Points, in no order, along strands that fork, close into loops and pass close to each other.
In the rows, 128 means zero.
Points whose rows are less than 33.1 apart are linked; no others are. Some points are linked to none.
<184>: [198 108 144  93 145 120 128 147 132]
<49>: [210  79 176 119 150 118 145 141 152]
<791>: [193  88  94  81 163 103 174 141 150]
<211>: [149 161  76  59 139 120 115 139  98]
<224>: [107  94 108 186 130 110 145 135 150]
<637>: [ 68 167  90 116 119 127 116 101 106]
<570>: [ 98 110 110 163 128 109 133 132 133]
<603>: [133 138 108 102 152 120 120 122 115]
<84>: [ 82 137 117 192 118 125 125 129 146]
<773>: [ 94 147  94 120 141 114 121 110 111]
<32>: [158 167 148  78 103 168 108 122 109]
<483>: [ 95 123 114 147 130 112 130 130 122]
<33>: [132  86 181 190 127 133 135 159 160]
<469>: [ 99 105 109 206 129 116 136 131 158]
<539>: [183  69 208 145 137 118 145 144 157]
<567>: [119  90  83 127 150  95 160 114 135]
<216>: [166 158 157  85 116 155 111 129 121]
<71>: [ 68 157 124 140 100 152 120 118 116]
<7>: [109 152  90 107 147 115 123 107 107]
<110>: [127 108 206 188 109 148 124 156 163]
<373>: [134 171 126  85 120 164 113 114 108]
<525>: [222  95 203 124 134 119 134 148 147]
<366>: [ 75 157 137 142  98 160 116 119 116]
<496>: [ 58 165  94 148 102 132 116 113 119]
<676>: [ 92 141 181 167  78 184 113 128 131]
<656>: [219 100 158  96 137 117 136 152 138]
<521>: [161 155  97  56 134 125 114 148 105]
<60>: [171  65 187 147 147 117 151 142 151]
<673>: [ 85 134 125 153 120 123 124 134 127]
<545>: [131  95 197 191 116 137 130 159 158]
<246>: [105 129 119 129 136 114 128 121 118]
<563>: [134 106  68 106 162  99 147 108 120]
<727>: [ 87 144 170 161  79 180 111 122 123]
<99>: [101  95  77 140 136  91 151 120 133]
<165>: [123 119 213 183  97 164 123 151 160]
<234>: [129 150  96  96 152 122 123 117 109]
<236>: [162 155 145  86 128 145 112 132 123]
<405>: [118 143  52  97 154 100 127 101 100]
<764>: [ 58 168  83 127 110 125 115 104 111]
<291>: [ 91 139 162 175  98 158 124 138 141]
<438>: [ 72 166  71 106 130 117 114  96 102]
<280>: [202 116 137  82 137 120 126 154 127]
<326>: [ 85 141 129 186 111 134 124 135 143]
<598>: [ 83 146 140 175 106 148 125 137 137]
<642>: [120 136 120 117 147 124 123 117 116]
<763>: [235  89 189 107 131 115 140 155 144]
<26>: [101  99 103 172 127 109 140 132 140]
<55>: [108 160  57  96 150 108 116 102  97]
<324>: [145 101  82 107 165  99 159 112 128]
<287>: [ 86 167  69 104 140 115 114 101 101]
<214>: [175 150 189 101 106 160 112 123 126]
<390>: [138 165 119  87 134 147 113 118 112]
<784>: [152 161 128  85 133 142 115 132 116]
<645>: [205  80 208 136 140 118 138 139 149]
<538>: [111 130 199 174  94 169 121 145 149]
<602>: [106 109  92 137 142 102 140 119 123]
<651>: [ 95 137 181 182  90 177 120 138 145]
<650>: [187  70 177 128 150 120 148 135 153]
<401>: [226  89 175 105 136 115 144 152 147]
<783>: [150 174 132  72 107 171 105 122 106]
<678>: [ 90 121 106 199 122 115 129 130 148]
<348>: [130  89  88 118 158  96 166 113 135]
<357>: [ 78 147 122 153 114 131 124 131 127]
<797>: [ 68 156 109 151 104 138 119 116 121]
<19>: [167 148 116  66 133 130 114 148 110]
<25>: [120 114  73 113 157 100 141 107 116]
<799>: [111 123  54 107 153  92 134  98 111]
<758>: [180 142 127  70 137 126 118 146 117]
<421>: [111 113  82 125 147  97 136 110 117]
<380>: [ 80 150 156 148  89 172 117 120 117]

A tip is a point with one link. Name the tips that can be reached along the links from each point below, in the order of the rows.
<401>: <280>
<19>: <211>, <758>
<287>: <773>, <33>

A piece is two or more points that can be reached from each other along the links. Count, over all rows, the pieces, the separate loops (a circle has one, a figure eight two, a Y none), the forks (points with three links) and the tips (points with one).
pieces: 4
loops: 4
forks: 5
tips: 5

How many points has the smallest loop of links through each point below? Write - if it is on no loop.
<236>: 7
<421>: 8
<60>: 8
